Points on a hilly landscape, in no order, each with its height.
From any point a ball rolls to the lowest of the 3 points nearest to it. It stops when none of these is lower. Distance is the straight distance between rows; heights are no part of it.
Zipem: [  3 -28 -11  23  19 -48  55 -70  35]  (h 37.1)
rebo: [  7 -42 -40 -25 -40  26 -15 -25  -6]  (h 37.3)
vule: [-22 -23  24  16  -5 -59  26 -24   5]  (h 15.0)
zimug: [ 32  19   7  -3   8  52 -16 -17  26]  (h 47.6)
lesop: [ 36   4  -3 -19 -14 105 -43  -5  27]  (h 34.0)
vidil: [ 13  50  29  15  43 -23  28  -6  19]  (h 25.8)
sila: [-47 -18  43  12 -19  -7  -9  42 -28]  (h 79.2)
fufe: [12 21 30 16 10 21 -5 -2 23]  (h 35.6)
zevi: [-10  -8  28  13   4 -20  11 -16  13]  (h 30.4)
nolof: [ -2   8  38  -2 -14  65 -38  33 -10]  (h 50.8)
Baf: [ 29 -31 -71 -10 -26 -52   9 -45 -11]  (h 27.0)
noz: [ -7 -31  -3   3  -6 -31  23 -44  17]  (h 26.4)
pegev: [-2 66 44 -3 35 -8  4 20  3]  (h 39.6)
Mavip: [-50 -21  23  12 -16 -82  22   3 -24]  (h 28.3)
suli: [ 11  37  22  38  61 -45  51 -21  27]  (h 7.3)
Nuv: [-18 -51 -20 -36 -30  86 -49  56 -30]  (h 32.3)
Kek: [-20  10  50  36  19 -61  33 -16  11]  (h 47.7)
tig: [ -8  79  29 -31  32  26 -10  33   1]  (h 14.9)
Puli: [  4  27  30  52  55 -73  62 -27  25]  (h 7.8)
lun: [-6 16 48 21  9  0 -5 15  2]  (h 47.8)
ves: [ 19 -15   3  19  15 -10  25 -50  40]  (h 27.2)
suzig: [-19 -39  -8 -26 -33  64 -39  33 -18]  (h 27.6)
vob: [-25 -22 -24  22 -25 -97  -1  45 -64]  (h 25.4)
bek: [ -8   8  41   4  -9  37 -22  28  -5]  (h 65.0)
gomib: [ 24 -33 -66  16 -40 -46 -17  17 -51]  (h 5.2)
pim: [  2  42  36  -5  -2  70 -40  55 -17]  (h 44.1)
reku: [-22 -30 -29  -9 -31 -33 -12  36 -53]  (h 17.4)
vaz: [-25  85  27 -53  33  45 -14  44  -4]  (h 24.8)
sati: [-27  -5  44  11 -13  20 -17  41 -18]  (h 75.0)
Dile: [-39 -29   6  -1 -29 -21  -2  13 -27]  (h 16.7)
bisek: [-25 -28 -16  -5 -31 -59   6  -1 -30]  (h 3.5)
kop: [ 13  73  -7 -42  45  49   2   5  27]  (h 31.7)
mep: [-51 -27  -2   1 -28 -63  -2  47 -53]  (h 22.4)
Ret: [ 15   8  16  16  17   2  12 -24  29]  (h 21.4)
fil: [ -3  -4  29  23  19 -36  30 -31  23]  (h 32.5)
nesil: [-19 -40 -33 -20 -36   6 -19  16 -36]  (h 19.2)
vuro: [ 16  17  17  -6  -8  76 -36   8  11]  (h 37.8)
Fizap: [  6 -35 -45  -3  -4 -58  33 -66  15]  (h 31.1)
baro: [ 43 -26 -69  23 -36 -72  -3 -14 -34]  (h 21.6)
ras: [ 35  45 -15  -6  41  34   7 -17  39]  (h 22.1)
gofud: [ 5 66 26  0 50 -7 16  8 18]  (h 34.5)
rap: [ 18 -21  -5 -14 -23  62 -22 -22  21]  (h 59.6)
bosiz: [  9 -39 -57 -19 -43  10 -27  29 -42]  (h 22.3)
Zali: [ 23  53   0   2  47   9  22 -12  29]  (h 19.1)
mutuz: [  5  68  36 -17  18  45 -23  38  -3]  (h 29.8)
pof: [ -5  77  13 -29  51  17  15  12  17]  (h 26.6)
Beke: [ 49  20 -19   6  29  46   9 -35  50]  (h 7.2)
rutar: [  2 -31 -12 -10 -19   5   3 -38  18]  (h 34.1)
lumo: [-10 -31  -6 -13 -27  20 -10 -13  -4]  (h 44.0)
Dok: [-50 -45  20 -16 -20  40 -38  89 -38]  (h 33.6)
tiko: [  3 -42 -29 -34 -43  56 -30  -1  -9]  (h 31.8)
likib: [  5 -28  -5 -20 -31 103 -47  14   3]  (h 32.0)
kagi: [ 32   9  -9  21  35  13  25 -51  47]  (h 22.2)
tus: [ 24  30  15  21  39 -11  26 -25  35]  (h 6.7)
Rom: [ 34  62 -31 -45  34  89 -20  -6  42]  (h 34.7)
mub: [  1  -6  21  40  29 -69  54 -44  27]  (h 33.4)
dinod: [-37 -38   7 -11 -24  17 -23  37 -32]  (h 27.9)
mol: [-10 -27 -34   1 -25 -77  20 -25 -26]  (h 10.5)
mivu: [-14 -28 -36  -9 -32 -32  -7   9 -34]  (h 11.9)
baki: [-28 -49 -21 -27 -25  27 -32  52 -43]  (h 23.0)
dena: [  9  33  29   2   0  43 -24  12  16]  (h 47.9)
Vugat: [ 14   8  16  31  36 -34  42 -35  34]  (h 23.3)
zoda: [  2 -22 -40  33 -28 -97   2  28 -51]  (h 26.8)
Kame: [ 22 -30 -65 -16 -36 -35  -8 -21 -28]  (h 21.9)
Pipo: [ 29 -12 -15  38  39 -16  51 -68  54]  (h 33.5)

Two balls start at each pair of points below. Name the first point that both come to, or write -.
fil and mub => -
dena and gofud => tus
lun and rutar => vule
bosiz and Baf => -
reku and bek => -
zimug and ves => Ret

Call two points neighbours if one is among the 3 nearest of the other. Go from one point of each pair to the other, from neighbour to neighbour, staying as low as possible. Name the highest point that can't be avoided.
gomib and vule => Mavip
gomib and tig => kop
suli and Beke => Vugat
gomib and bisek => mivu
tus and Beke => ras

For each start below, name the point where the ball stops.
likib => bisek
Dok => bisek
Nuv => bisek
sati => vule
dinod => bisek
Fizap => vule
